Points on a hilly landscape, in no order, each with its height.
From any point a ball rolls to the lowest of the 2 points nearest to it. It stops when none of these is lower. Distance is the straight distance between rows; heights are no part of it.
rof: [129 110 120  75 102 143 104 146 184 151 138 103 153 162 102  65 139 103
 114 147 127 152  90  97 148 105  70 127 133 132 136 115 109 138 158 176
 105]  height 6.72
nutir: [111 170 105 169 107 105 111 152 101  76 141 153  91 145 114 114 134 168
 155 112 137 111 144 117 155  96 112 135 126 110  95 123 116 131  94  99
 152]  height 8.48
Lotek: [142 131 100 126  88 141  89 143 125 112 116 136 145 176 110  76 138 118
 116 176 189 135 114 102 134  75  78 103 130 119  91 129 127 105 145 144
 142]  height 3.65
pamev: [108 126 148 118 138 142 141 116 106 164 129 156 146  76 164 133 108 127
 162 146 119 157 117 134  90 148 148  94 143 130 132 155 112 123 124 157
 125]  height 4.24
mubod: [164 116 101 159 112 126 100 138  78  85 124 142 106 148 109 169 138 156
 117 137 153  98 167 103 134  80  83 118 104  98 104 162 143 136 125 132
 158]  height 8.22
ledun: [153 123 141 134 152 123 158  98 155 146 135 105 136 108 144 121 139  77
  82  98 177 105 176 152 106 178 185 157 145 163 166  66 154 112 122 100
 134]  height 5.88
Vaz: [153  86 126  90 138 161 128 109 123 181 144 135 164 117 142 140 115 110
 115 164 120 144 134 113 102 113  90 101 119 117 143 185 120 160 161 200
 111]  height 2.31
bomon: [ 86 177 121 128 106 120 129 157 121 135 162 183  83 143 133  83 140 163
 202 133 113 132 126 124 136 117  95 126 146 109 104 142  73 126 102 142
 110]  height 7.88
Kur: [ 96 166 157 154 149 103 151 117 115  99 119 123 106 112 161 136 104 139
 157  78 123 114 102 150 136 152 215 138 127 148 106 104 135 107  81  56
 137]  height 7.65
bemu: [127 155  91 140  87 145 103 140  89 105 118 172 132 155 135  69 127 141
 154 186 194 150 122 119 116  88  88  89 147 122  82 157 107  93 116 127
 144]  height 3.12
rok: [177 102  91 143 144 100 116  90 105 117 120  71 173 105 133 147  77  99
  22 101 146 106 153 141 134 149 147 128  93 131 116 107 185 162 125  99
 143]  height 5.08
pegig: [119 125 126 122  88 115  99 181 131  95 109 142  96 171  92 153 143 173
 151 160  84 148 101  94 161  72  69 122 107  94 112 143 131 143 164 155
 139]  height 7.44
getig: [ 65 167  91 149 133  92 124 124  69 151 175 184 105  94 170  98  66 180
 170 120 110 118 143 174 123 152 151  89 116  98  85 154 102 140  85 125
 108]  height 3.34
mekib: [158  91 174  90 151 161 157 119 155 173 113 112 165  92 141 158 139  73
 117 152 104 152 128 125  96 158 139 125 144 144 180 135 136 137 156 176
 121]  height 3.81
Pelol: [106 153 179 153 155 157 173 142  78 129 147 183  73 146 162 171 160 192
 229 139  82 131 105 154 120 119 160 117 138 115 138 176  73 113 130 119
  94]  height 5.81
zigi: [179 125 163 121 130 170 148 134 151 126  92 130 122 177  99 132 192  73
 126 158 216 108 157 125 103 119 149 151 155 156 173  98 140  78 167 127
 154]  height 5.26
pape: [148  94 115  87 139 172 133 105 172 190 185  91 179 148 120  79 131  69
  77 172 166 121 154 135 132 133 125 127 123 138 151 131 106 149 213 162
  75]  height 3.62
zof: [156 120 188 126 127 146 154 145 131 113  54 119 126 134 111 194 162 106
 148 141 134 138  95 100 118 119 153 138 139 145 155 121 153  83 158 117
 174]  height 6.29
Buzok: [ 87 135  73 125 100 115  92 130 115 146 140 162 162 117 150  70  69 163
 137 160 118 173  92 118 142  98  86  80 116 104  71 160 115 154 128 147
 121]  height 3.74
Mubaz: [146  92  71 122 143 126 101 105  81 160 176 132 129 111 141 151  78 150
  94 101 120  97 175 138 123 117  84 114  84  91 123 178 144 191 117 164
 105]  height 0.48
Tigo: [185 110 143 107 112 128 130 137 185 113  99  81 127 191  66 139 171  92
  66 120 166  91 153 109 146 105  85 158 130 130 162  73 162 117 161 118
 150]  height 6.98
rup: [103 117 107  82 118 140 113 126 210 175 159 104 172 136 119  31 124  74
  97 142 156 161 106 130 141 151 123 140 155 149 135  75 106 130 158 152
  83]  height 6.79
Tilil: [127 110  97 154 147  92 112 121  74  91 115 123 110  87 140 194  84 168
  98 106  74 127 157 145 145 142 148 122  83 104 108 140 175 177 115 106
 147]  height 5.29
gav: [137 121 164 119 152 146 161 109 164 156 103 114 160 103 148 116 135  67
 106 116 168 141 134 149  96 176 204 148 154 166 163  80 150  97 149 111
 134]  height 5.56
vib: [128 130 114 156 144 100 127 132  88 123 167 147  81 110 120 161 127 174
 142  82  93  96 193 144 130 135 114 143 111 104 141 142 123 169  91 125
 126]  height 8.07
nodu: [169  88  67 134 140 107 106  74 125 133 158  45 173 130 109 125  85 100
   4  90 129  90 153 144 141 143 119 152  83 135 126 127 164 174 138 109
 117]  height 4.87
kegek: [122 112  88  91 105 152 105 122 195 153 170  90 171 173  98  25 121  80
  76 153 193 134 120 123 153 111 109 145 131 141 121  79 100 130 191 140
  87]  height 6.41
tasun: [129  95 103 107 138  90 125 102 163 148 138  80 148  77 157 136 106 108
  69  96  81 132 128 156 120 189 150 130 113 130 137 126 171 157  98 145
  99]  height 5.16
Gimi: [103 149 173 116 139 168 132 130 129 139  58 132 168 107 124 123 132  94
 170 145 139 186  63 118 105 129 171 117 158 155 134 113 122  84 146 109
 152]  height 7.03
Navub: [115 128 132 114 127 123 137 124 169 170 182 132 128 120 134  63 141 100
 129 113 160 117 154 133 113 158 124 141 157 138 150  93 100 122 111 155
  99]  height 5.02
Rumon: [168 114 141 130 144 172 151 101 106 156 147 148 150 114 156 116 140  84
 111 171 209 104 188 140  77 144 161 118 151 143 149 141 124 112 146 148
 124]  height 4.07
keda: [133 127 189  98 150 174 158 126 141 177 114 132 157  97 138 130 155  84
 156 144 127 158 114 126  80 154 155 120 166 154 181 130 103 104 146 162
 120]  height 4.44
Digut: [144 108 107  84 105 167 104 125 146 163 149 112 170 170 107  65 131 100
 105 185 163 143 107 101 132  89  67 105 122 124 128 150 102 133 183 177
 103]  height 6.32
Nuse: [149 115 103  98 104 144 108 135 200 129 133  78 157 200  69  69 142  71
  58 150 200 116 127 126 154  97 115 150 122 141 134  70 136 115 211 123
 109]  height 5.93
Kegi: [136 135 110 150 118 145 111 115 118 117  95 138 173 134 138  83 115  84
  98 163 229 142 127 129 115 118 170 119 145 150 101  88 144  90 158 103
 160]  height 8.06
zute: [130 158 163 111 106 192 124 152 104 125  71 153 141 136 100 128 171 118
 187 199 145 176  77 107  93  86 100  92 161 133 144 156  98  79 153 148
 138]  height 2.34
pag: [ 89 162 154 142 147 131 155 110  68 150 136 166 126  99 187 116  93 156
 194 130 141 127  99 161  97 152 197  79 137 139  96 158  87  91  90  92
 108]  height 3.79
Dut: [112 126  86 120 105  92  89 131 182 108 130  85 159 148 103  76 112 107
  71 107 141 143  94 107 163 113 102 142 118 128 103  80 155 131 128 113
 142]  height 6.27
Nezol: [120 137 192 106 147 146 164 134 170 156 117 128 124 114 137 136 164 105
 169 108 116 146 102 128  96 159 161 147 161 164 177 113 110  90 130 131
 126]  height 4.88
teku: [151 108  84 107 107 143  93 121 129 143 166 115 140 179 102  80 128 124
  91 142 158 108 132  94 146  76  53 122 101 105 114 155 117 145 147 169
 109]  height 5.96
nud: [136 119 115 123  94  87  82 156 180  90  92  81 153 182  69 111 120 121
  65 114 138 127  86  98 170  89  80 145 109 117 102  77 167 112 151 109
 154]  height 5.98
pom: [104 118  91 107 112 114  99 137 148 150 146 137 143 125 133  97 103 141
 132 140  93 163  99 111 140 112  77 110 112 107 105 149 116 158 131 172
 110]  height 4.04
mab: [ 74 182 148 154 137 144 146 117  72 118 104 162 136 122 178 101  97 158
 203 142 158 141  71 155 119 125 204  89 143 145  67 146  93  81  95  56
 123]  height 3.61
sis: [138  93 130  95 130 105 149 116 210 138 107  75 124  93 133 177 157 111
  90 102  55 130 123 134 127 178 119 159 133 137 176 117 171 147 113 141
 108]  height 7.12
gufi: [120 137  84 139 117  74 106 138 168  78 146  85 121 142  68 119 134 159
  94  68  82 105 146 120 176 120  81 160 114 109 132  94 137 165  84  88
 138]  height 8.61
viv: [130 115 108 123 131  96 124 112 166 129 150  95 135 109 128 122 120 117
  82  84 105 116 143 130 129 152 118 148 120 128 139 107 149 154  99 134
 118]  height 4.84
reve: [115 120 144 112 144 139 131 113 128 163 118 128 175  74 164 102  96  93
 123 143 134 162 112 140  97 167 174  99 146 148 130 120 135 118 130 150
 123]  height 4.54
Vavi: [181 115 146 114 136 184 148 120 141 144 129 130 154 153 121 121 171  62
 110 190 215 120 174 128 100 123 144 130 151 144 159 124 122 107 185 150
 129]  height 4.61
Tonok: [143  92 146 102 133 132 144 136 138 148 137 138 108 111 131 189 145 141
 143 127  67 134 143 116 118 128  97 133 113 114 159 160 133 163 140 180
 122]  height 2.26
Lolu: [167 105 124 121 151 124 162  96 184 144 151  75 146 124 120 124 147  76
  55 102 164  92 188 146 123 168 140 168 136 150 179  67 150 142 136 111
 116]  height 5.82
Vus: [189 117  85 140 118 130  96 129 106  96 171  99 126 181  59 110 158 129
  83 103 175  65 190 111 148  82  55 143 111 103 136 130 115 149 108 130
 139]  height 5.46
Gebot: [139 116 119 115  84 106  90 172 155  94 108 106 120 184  78 143 139 149
 108 131  99 129  97  83 167  77  54 125  99 103 110 123 143 132 157 149
 143]  height 7.29
ris: [110 138 115 147 132 118 134 123  74 151 170 181  98 100 161 130 106 168
 168 118 125 112 167 150 104 135 135 102 128 111 118 165 105 139 101 144
 117]  height 3.11
vima: [ 77 156 146 162 152  96 148 124  92  98 130 143  87 104 163 160 101 184
 156 103  50 122 123 175 152 163 205 136  99 122 114 137 135 148 104  94
 111]  height 7.91
kivi: [145 142 158 143 116 140 145 164 107  93 128 158  53 164 117 176 191 163
 182 123 115 105 146 108 129  94 108 146 131 120 144 149 108 116 126 130
 148]  height 8.16
terib: [139 104 113 111 143 121 140 104 181 168 192  94 148 121 128  72 132  79
  73 110 159 101 176 148 118 166 133 152 136 137 156  79 117 145 131 143
  85]  height 5.44
zagug: [100 123 147 115 133 119 148 147 134 158 159 160  85 107 139 156 143 163
 183 118  53 140 133 135 120 144 111 130 126 114 154 155 103 151 120 173
 109]  height 2.81
nad: [150 121 163 106 135 159 145 137 186 142  84 119 149 150  97 116 167  66
 114 139 187 140 133 123 112 134 160 159 160 162 172  74 140  92 178 124
 149]  height 5.78
Nup: [173 103 137 138 149 156 146  96  70 144 117 141 154  93 172 146 106  97
 101 160 193 115 173 137  85 146 174  99 135 138 130 155 147 121 142 139
 144]  height 3.73
Mifuz: [ 96 172 163 172 128 124 148 149 102  61  91 153  87 164 131 164 139 179
 189 131 109 125  88 126 170  98 182 147 116 133  96 128 122 101 132  62
 149]  height 8.13
repad: [147 106  80 127 130 100 111  93 180 121 144  49 169 133 103 101 112  91
  21  90 137 111 135 143 151 146 120 162 111 139 136  81 165 153 128 102
 121]  height 5.14
teni: [191  97 166 130 131 155 140 128 114 117  65 119 146 139 119 193 143  86
 106 166 170 118 133 105 117 115 140 123 130 136 145 132 164  93 173 133
 177]  height 6.02
Rofu: [125  86  98 113 125 100 108 125 144 135 125 108 144 104 140 165  99 138
  96 121  59 151 105 123 142 133 113 119  87 112 118 157 164 174 138 160
 117]  height 4.59
buva: [ 92 123  90 166 132  88 103 135  87  93 127 151 101 114 136 174  85 195
 119 127  45 138 137 148 172 128 130 131  89  85 106 144 166 188 135 126
 134]  height 5.15
mopi: [ 89 125 152 117 142 122 138 121 119 124  88 119 147  61 163 161  98 124
 147 129  67 170  81 151 116 178 202 107 126 140 114 137 154 126 121 119
 132]  height 6.75
Mal: [164 125 103 116  94 157  97 149 168 107 120 109 144 213  74  66 165  75
  86 173 236 110 143 125 139  85 107 142 141 132 122  73 133  97 185 127
 119]  height 5.27
zaz: [ 70 143 122  91 109 122  93 146 192 150 111 122 177 105 121  78 104 107
 141 149  84 206  43 116 142 138 116 118 149 139 107 114 118 135 124 146
 108]  height 7.07
basas: [ 81 158 127 163 144  98 139 137  97 117 168 164  75 113 143 144 117 186
 171 100  63 114 151 161 149 147 149 142 113 108 128 138 114 157  96 119
 112]  height 7.98
leza: [176 100 152 102 141 135 155 118 154 148 160 114  97 130 112 166 167 120
 112  94 114  87 192 116 116 135  82 154 127 124 183 129 127 156 116 161
 118]  height 7.58
Lagu: [157  71 120  93 139 145 127 120 127 173 143 131 133 123 129 190 119 137
 113 136  82 128 143 110 121 117  72 120  95 107 149 190 140 175 157 200
 110]  height 1.62
duna: [126 125 193 126 143 145 173 142 125 110  75 127 107 113 137 204 154 136
 181 126  80 149  85 117 125 133 179 137 133 146 149 138 134 100 149 105
 150]  height 6.49
tutot: [ 83 158 150 154 130 141 142 121  68  96  83 160 130 109 159 142  98 166
 191 156 123 158  78 137 134 114 195  97 128 131  79 154 117 101 129  80
 145]  height 3.43
Razen: [ 89 181 129 157 108 138 132 156  88 104 141 190  68 165 141 119 150 189
 213 152 108 131 118 132 144  94 120 125 135 113 103 161  83 120 118 119
 121]  height 7.96
Zoso: [ 81 148 134 158 130 140 138 129  53 116 109 189 108 107 166 150 101 192
 195 168 100 155 102 146 130 116 163  94 126 109  91 175 110 126 138 112
 131]  height 3.60
kibal: [108 106  92 103 113 114  93 120 193 144 127  81 187 129 126  72  99  98
  70 131 123 167  73 119 149 133 121 139 117 138 108 104 147 139 148 145
 110]  height 6.54
Gop: [127 130 160 120 148 126 156 121 136 174 175 140 113 105 154 108 144 113
 148 103 145 105 158 137  89 170 146 133 149 143 159 118  99 110  99 156
 109]  height 4.63
Vum: [179 114 156 107 106 128 128 155 157 105 102 109 103 174  80 160 177 115
 107 132 136 100 139  91 142  95  75 144 127 126 156 108 152 116 147 147
 156]  height 7.31
Buri: [105  97  76 103 127 104 103 123 144 158 169 122 132 109 135 136  99 151
 113 106  64 137 123 135 142 137  89 123  90  97 125 162 137 182 122 177
  91]  height 4.36
sasak: [ 89 165 188  94 137 177 132 146 162 156  78 133 154 106 109 104 146  90
 185 144 113 200  54 119 100 133 148 125 174 155 158 108  96  88 141 127
 125]  height 7.22
ruveg: [ 98 186 152 135 115 170 144 151  86 121 112 182 105 142 141 105 160 164
 230 183 124 165  81 136 110  99 117  92 165 137 110 183  60  81 118 111
 111]  height 3.35
dokaz: [112 168 141 166 114 113 126 141 112  76  89 142 109 142 124 140 129 145
 156 118 155 122 105 110 141  99 163 136 127 135  93 116 142  92 116  71
 178]  height 8.20
Fomu: [193  84 139 123 164 157 147 103  82 157 130 135 134  99 159 190 114 104
  95 146 154  99 191 131  91 142 141 116 119 122 148 170 153 150 133 162
 139]  height 3.38
gudif: [127 106 119 123 129  86 141 117 168 103  85  79 113  86 136 200 134 133
  89  99  42 133 121 145 141 177 153 148 113 129 144 115 188 153 106 106
 132]  height 6.91
Sur: [155 123 139 131 130 174 143 130  79 128 108 164 127 123 146 154 145 133
 165 180 160 139 134 113  85 103 121  92 138 127 130 184 112 102 136 155
 144]  height 2.19
dod: [182 108 163 150 145 143 158 123  76 110 101 130  87 116 142 217 154 130
 135 117 143  91 167 115 105 127 149 138 123 135 146 147 151 109 124 113
 163]  height 8.35
vuz: [162  95  58 142 145  86  92  94 108 108 149  51 156 122  86 154  97 141
  34  63  91  92 159 142 153 136  91 145  85 120 125 135 164 188 101  97
 123]  height 4.65
meb: [108  81 110 111 136 113 118 129 123 139 119 133 127  86 152 198 105 157
 125 138  21 166 109 146 135 151 127 116  92 100 133 170 161 183 150 170
 107]  height 4.81
Bedi: [157 132  95  99  80 163  93 157 136 106 123 128 132 213  87  46 170  94
 122 195 221 126 130 121 132  70  70 114 147 127 111 112 112  89 158 158
 122]  height 4.40
toben: [197 124 135 161 130 106 127 123 123  86  94  96 123 150  80 177 147 117
  73  96 166  78 173 114 141 116 108 152 122 130 147  86 173 118 119  75
 182]  height 6.90
rufu: [151  75  93 112 152 129 111 119  94 157 150 135 112 111 139 204  97 154
 101 113  84 111 162 136 127 119  82 124  83  96 137 192 153 195 139 175
 110]  height 1.00
pok: [ 99 167 108 147 105  84 110 158 157  80 143 124 100 148  92  98 132 159
 135  89 100 121 128 110 174 108  95 154 125 110 109  91 127 148  94  98
 145]  height 8.54
Pev: [ 66 152 148 144 138 129 146 137  89 141 136 181 104 106 164 141 107 182
 203 147  58 154  95 154 130 145 160 110 131 115 114 162  90 135 131 138
 107]  height 3.77
mopa: [170  89 148  92 156 178 143 102 137 192 148 119 180 110 145 135 129  77
 100 173 143 133 154 127  97 145 124 109 137 131 166 163 123 152 179 188
 104]  height 3.01
niva: [154 109 126 148 132 122 128 118  90 112 101 132 131 103 148 169 105 128
 106 130 139 121 143 110 121 123 142 112 112 121 106 137 163 136 127 126
 162]  height 5.59
bufez: [169  86  75 125 131 105  91 105 123 122 150  57 137 152  66 173 108 145
  47  81  83  85 144 120 166 111  49 155  71 115 140 156 153 180 134 127
 118]  height 4.85
fevat: [174 117 157 135 135 144 151 121 118 127 126 132 114 126 135 156 159 108
 125 120 165 100 172 113 103 127 132 138 135 139 157 125 140 115 125 135
 151]  height 8.47
kup: [118 138 117 193 132 112 119 139  47  66 105 158  83 128 124 189 114 195
 144 138 107 109 150 130 163  98 139 130  95  94 101 151 150 148 130  92
 162]  height 8.36
nuled: [ 99 116  86 118 125  81 113 126 164 133 167 108 119 105 127 116 113 148
 115  90  63 131 135 142 148 152 107 142 109 107 126 127 135 171  90 144
  97]  height 4.57
gif: [130 138 158 114 112 133 143 163 148 120 140 147  77 151 115 137 176 143
 177 118 108 119 137 103 128 108  91 144 138 122 157 131 103 124 122 156
 135]  height 8.04
pufo: [ 67 179 128 121 117 127 114 137 153 163 142 162 143 123 144  32 110 114
 169 136 155 158  83 135 123 150 137 121 178 152  93  95  83  96  94 114
 112]  height 7.59
Lut: [ 97 145 156 119 158 111 153 123 122 186 177 149 123  85 173 102 112 122
 162 106 128 116 125 163  78 194 175 104 145 142 147 125  90 106  87 148
  94]  height 4.29
Deluz: [ 93 165 128 154 130  97 128 116 105 117 139 143 119  98 165 107  99 136
 143  98 144 123 125 141 119 149 177 119 134 143  98 112 129 115  86  94
 137]  height 7.57
muve: [134 129 131 150 138 146 139  99  66 124 107 146 151  89 177 118  95 117
 128 146 189 126 139 136  90 142 194  91 140 141 104 136 140 100 119 107
 154]  height 4.01
nif: [148 132 109 185 113 116 109 135  63  61 104 144 106 137 116 168 123 157
 123 133 158 102 150 111 140  87 123 120 107 108  88 137 155 117 114  92
 177]  height 8.29
Vap: [138 104  96  99 129 152 120 102 153 192 198 123 159 137 135  51 122  93
  98 150 175 121 159 132 122 132 104 121 134 122 137 129  92 144 152 178
  77]  height 2.86
Nol: [108 161  94 128  95 144 115 135 103 155 152 183 127 130 146  50 126 141
 174 173 172 147 125 128 109 113  84  89 155 122  90 160  81 107  98 144
 112]  height 2.67
Fimi: [127 142 165 118 126 135 134 145 170 119  77 125 124 153 111 112 159  95
 137 118 167 143 104 115 122 125 151 156 159 160 146  79 143  82 138 100
 162]  height 6.18
faz: [125  99 103 104 137 121 118 104 146 164 147 110 179  93 159 106  92 101
  84 130 119 149 123 141 114 160 140 110 118 131 123 132 147 152 133 166
 105]  height 4.89
fupa: [ 90 178 173 156 127 143 153 162 111  88 116 167  74 179 137 143 164 189
 217 143  84 136  84 132 160  96 155 147 132 127 115 143  82 113 135  98
 118]  height 8.05
sif: [ 63 160 102 113  99  95  90 150 182 124 124 133 150 124 123  57  92 130
 144 139 101 183  61 113 161 130 112 121 143 130  69 102 120 140 114 129
 124]  height 7.24
zafa: [212  89 117 143 161 128 133  94  90 129 132  89 134 118 112 193 120 111
  50 101 144  74 204 130 123 140 107 143 106 125 145 132 163 173 120 121
 140]  height 4.11
Bobe: [145 105 119 155 150 118 132 113  41 103 100 138 108  78 166 203  80 156
 114 120 120 116 160 134 121 136 177 104  97 114 100 161 172 147 119 105
 160]  height 5.43
Redi: [186 114 117 134 127 128 124 120 139 113 151  93 124 160  76 123 159 113
  73  96 167  70 191 114 142 111  80 157 124 124 157  97 133 145 115 116
 140]  height 5.11
maba: [125 135 162 142 142 177 161 129  56 134 112 175 110 105 168 169 143 155
 204 161 128 144 119 135  85 120 155  92 142 131 129 193  90  97 130 133
 125]  height 2.57
moz: [111 144 179 115 156 147 153 117 177 156  94 120 148 116 143 105 144  81
 149 100 158 153  93 148 101 171 205 150 170 176 164  82 120  76 129  97
 132]  height 5.25
mipi: [102 118 180 130 155 126 167 126 112 112  86 124 112  86 159 198 123 148
 169 124  46 160  85 149 127 167 205 128 119 144 136 141 146 121 139 105
 130]  height 6.62
Furok: [146 125  84 133 132  82 115 125 146  96 177  84 121 130  61 112 142 160
 105  49  96  86 189 130 166 128  64 155 123 107 155  99 115 175  77 101
 132]  height 8.68
Vivuk: [ 97 149 107 122 106 136 104 127 153 142 131 143 165 131 137  32 112  99
 127 148 192 157 101 128 126 135 139 124 167 146  93  80 114 107 129 115
 130]  height 7.73
Kov: [ 62 160 123 152 131  74 136 132 141  84 120 127 101 101 143 147 105 170
 140 107  39 136 105 165 164 165 188 154 115 127 107 118 146 148  94  93
 117]  height 7.85
bef: [132 128 149 142 146 145 156 122  60 145 145 172  91  97 175 170 125 165
 183 126 124 114 154 144  87 137 158 105 128 121 132 182 108 121 110 140
 122]  height 2.85
sali: [123 150 184 137 151 152 174 142 109 137 152 164  75 138 161 163 176 164
 218 110 113 115 121 136 100 130 155 130 141 138 152 161  78  93 109 123
 105]  height 5.65
Tib: [ 77 169 164 103 130 153 119 140 171 166 108 146 159 115 125  63 126  91
 177 137 139 183  61 132 108 155 151 127 188 164 131  91  86  89 117 114
 112]  height 7.42
zel: [171 100 117 115 128 136 123 112 154 138 154  94 146 157 106 117 137  90
  60 128 169  95 159 110 136 113 101 145 116 133 146 111 145 146 157 142
 126]  height 4.64
tefot: [107 173 131 154 117 162 140 128  73 112 115 180 117 140 161  97 141 154
 205 169 175 145 104 142 104 105 140  92 155 141  90 176  84  68  96  98
 126]  height 3.63
vov: [ 90 141 128  99  90 124 106 180 150 127 126 156 106 152 101 115 142 169
 181 159  55 178  82 102 163  94  59 117 128  99 119 141  96 153 155 175
 118]  height 7.60
Suba: [181 102  76 129 125 153  96 104  97 127 179 100 132 181  83 107 130 121
  67 123 179  64 176 115 149  78  51 132  93 104 127 165 121 161 134 153
 117]  height 5.69
befa: [171 117 168 148 131 133 153 147  98  91 101 135  68 143 116 222 180 157
 148 119 112  95 161 101 130 108 118 150 120 128 151 143 139 118 135 116
 159]  height 8.26
tovo: [125 125  94 113 112 153 116 114 121 176 165 157 156 127 146  50 117 121
 130 169 181 139 140 128 106 115  86  95 149 116 111 147  89 128 131 168
 100]  height 2.07
sagus: [165 118  91 139 124  92 103 116 157  92 127  55 162 158  69 120 124 111
  33  80 152  92 148 120 161 109  91 161 110 126 136  76 164 143 125  82
 149]  height 5.45
figeb: [168  90 141  96 138 117 155 112 194 141 135  83 109 123 115 183 166 113
  89  96  74 108 159 118 127 158  82 164 124 132 186 122 155 155 121 151
 114]  height 7.35
Nukof: [150 144 137 162 119 125 121 129 116  81  76 135 130 153 116 133 142 108
 120 123 201 114 121 116 127 103 163 139 133 142 110  90 162  72 129  79
 190]  height 8.30
zuva: [132 135 152 132 120 108 138 135 174 100  83 108 116 141 111 148 147 112
 115 102 135 127 118 109 136 129 139 159 138 146 145  82 166 102 120  93
 169]  height 6.42
Talen: [ 76 156  78 140 115  73 107 129 149 132 184 130 130 107 128  54  89 138
 126  81 112 119 135 143 148 156 121 130 130 109  95  98 112 151  61 124
 106]  height 7.43
Sor: [ 45 177  93 131 104  73 101 146 180 118 154 132 127 114 127  58  89 140
 146 102  95 151  90 137 169 152 128 142 143 123  77  96 114 140  75 115
 111]  height 7.36
kufe: [175 118 142 137 119 109 132 129 170  93  75  92 133 162  83 157 150  97
  67 106 160 103 139 108 142 122 111 158 128 134 148  68 176 102 143  90
 173]  height 6.67
nor: [ 55 198 139 176 136  84 147 135 139  69 127 137  86 148 125 127 111 190
 160  98  56 112 105 160 189 146 190 169 116 132 113  99 114 136  90  61
 111]  height 7.79
Zenet: [105 155 104 181 110 103 100 157  76  65 128 169  84 153 107 149 129 197
 153 143  98 123 139 116 176  84 107 134 102  89  92 142 132 154 131 109
 153]  height 8.41
duse: [ 89 117 109  86 121 121 103 131 210 166 133  96 184 110 125  59 110  88
 105 141 112 185  71 134 133 160 126 135 148 142 125  93 129 134 132 153
  90]  height 6.80
basa: [ 96 156 176 133 164 123 166 124 103 164 158 154 109 102 179 136 118 145
 197 102 114 120  96 167  90 170 197  97 143 145 135 140  76  91  88 113
  92]  height 4.00
zil: [ 93 142 135 118 122 145 132 136 100 163 133 179 129 100 152 123 116 155
 190 161 102 168 110 131 105 126 118  90 145 119 122 170  87 130 128 156
 116]  height 4.02
Bese: [111 174 150 114 114 193 137 145  91 148  99 171 136 120 129  96 161 129
 203 194 144 183  87 124  88  98 104  84 173 138 132 166  67  75 121 133
 113]  height 2.96
fego: [136 145 134 147 119 154 109 131 126  98  54 147 156 160 111  88 139  81
 127 160 229 147 100 127 114 111 167 124 155 150 105  91 150  57 157  85
 176]  height 8.19
Valeb: [164 112 166  94 118 146 155 145 161 149 160 127  82 153 106 137 192 118
 147 115 125 100 172 103 117 119  71 152 144 123 181 130 107 133 121 180
 119]  height 7.82
netep: [ 77 174 106 157 132  77 115 122 125 122 166 134 127 106 148  66  87 131
 125  77 146 111 141 153 128 161 167 127 139 128  91  84 117 126  57  93
 128]  height 7.50
bukuz: [120 159 136 154 130 158 142 110  76 138 137 170 129 121 179  83 138 128
 174 157 204 128 133 151  79 134 164  94 159 153 111 151  89  66  96 105
 125]  height 3.88
zepil: [115 109 163 125 139 110 169 127 151 104  68  97 102  82 148 220 141 135
 133 113  34 147  95 146 136 180 193 148 122 148 151 127 173 126 129  97
 137]  height 6.76
nozin: [152 124 106 159 134 123 114 127  83 105 156 151  97 125 118 157 132 155
 126 103 142  93 193 117 126 103 100 131 114 105 124 151 131 154  97 128
 145]  height 8.15
punaz: [158 117 104 140  94  83  85 144 153  79 106  61 143 181  54 145 124 134
  48  96 128  98 117 102 177  86  62 144  94 110 120  94 169 126 140  95
 159]  height 5.71
Felom: [116 110 114  88  94 109  93 154 191 123 121  94 144 162  94 103 126 128
 108 133  95 157  72  90 164  99  67 133 110 119 119 120 135 138 150 161
 121]  height 7.05
Dodit: [ 85 149 179 125 149 143 146 123 119 128  75 127 154  90 155 139 106 112
 181 126 107 169  59 138 114 153 207 114 143 156 118 119 125  88 125  92
 137]  height 6.88
bubob: [204  89 123 138 146 152 126 108  84 134 135 125 125 134 127 188 127 108
  77 141 168  74 199 117 114 112 101 131 112 115 137 166 153 159 133 148
 140]  height 3.75
Zivi: [184  87 134 143 136 131 126 116 106 120  71 103 166 117 136 186  98  95
  67 150 155 117 126 109 127 129 148 112 108 128 116 127 184 115 162 121
 169]  height 5.79
Vusob: [102 100 117 142 129 117 115 143  95 114 121 159  99 119 138 195 110 189
 143 151  42 152 122 133 158 116 111 125  95  89 125 164 149 175 160 159
 130]  height 5.00
davu: [ 75 147 118 101 100 116 126 166 159 154 161 167  98 136 122  84 134 161
 196 134  63 160 102 118 154 121  70 131 139 102 122 137  80 145 120 175
  96]  height 7.75
Zelaf: [ 77 151  84 142 117  95 107 124 100 138 161 167 134 100 159  80  71 166
 150 128 116 144 123 143 135 134 124  91 121 105  74 141 115 149  96 130
 117]  height 3.51
gir: [158  92 101 108 138 151 120  96 156 161 158  85 179 150 123  98 115  78
  47 155 163 120 137 122 133 123 126 132 110 142 136 135 139 148 192 153
 103]  height 4.15
Kogit: [185  97  91 146 154  97 108 101  85 111 139  87 129 111 100 186 107 142
  64  72 110  84 197 137 139 139  91 138  96 117 138 134 159 190  99 100
 141]  height 4.41
bab: [ 79 172 170 156 146 106 164 134 152  80 103 121  95 145 141 156 130 161
 176  81  85 125  83 150 162 142 204 166 126 151 120  99 127 107  95  49
 127]  height 7.72
vop: [137 121 100 129 120 142 106 115 141 138 137 125 182 134 138  71 107  92
  84 154 203 139 128 126 124 120 135 115 136 135 107 100 131 124 159 134
 128]  height 7.90
nubi: [138 140 189 131 149 131 178 139 137 140 157 134  73 130 143 158 179 143
 180  81 115  95 151 126  99 146 143 156 144 148 178 128  97  97 100 120
 117]  height 5.39
kul: [130 137 164 118 116 160 137 146 113 120  91 151 129 132 125 139 154 129
 179 164 136 155  98 105 108 105 128 110 147 139 132 150 112  94 145 142
 150]  height 1.65
leso: [143 127 170 125 156 115 170 116 141 154 156 119  97  99 150 148 151 119
 128  73 119  92 173 142  94 181 157 149 141 148 181 110 127 119  91 128
 119]  height 5.01

Call two points neighbours if one is among the 2 nearest of the other. Go from one point of each pair to the other, from neighbour to neighbour, staying as low as possible. Name the highest point that can't be avoided.
nodu and Gop | toben
tovo and nodu | duse
kul and Nup | muve

For each start below, name the point where the ball stops.
zof | Buri
Razen | tovo
Digut | tovo
pom | kul
rup | tovo
gufi | nodu
ledun | Mubaz
vima | nodu
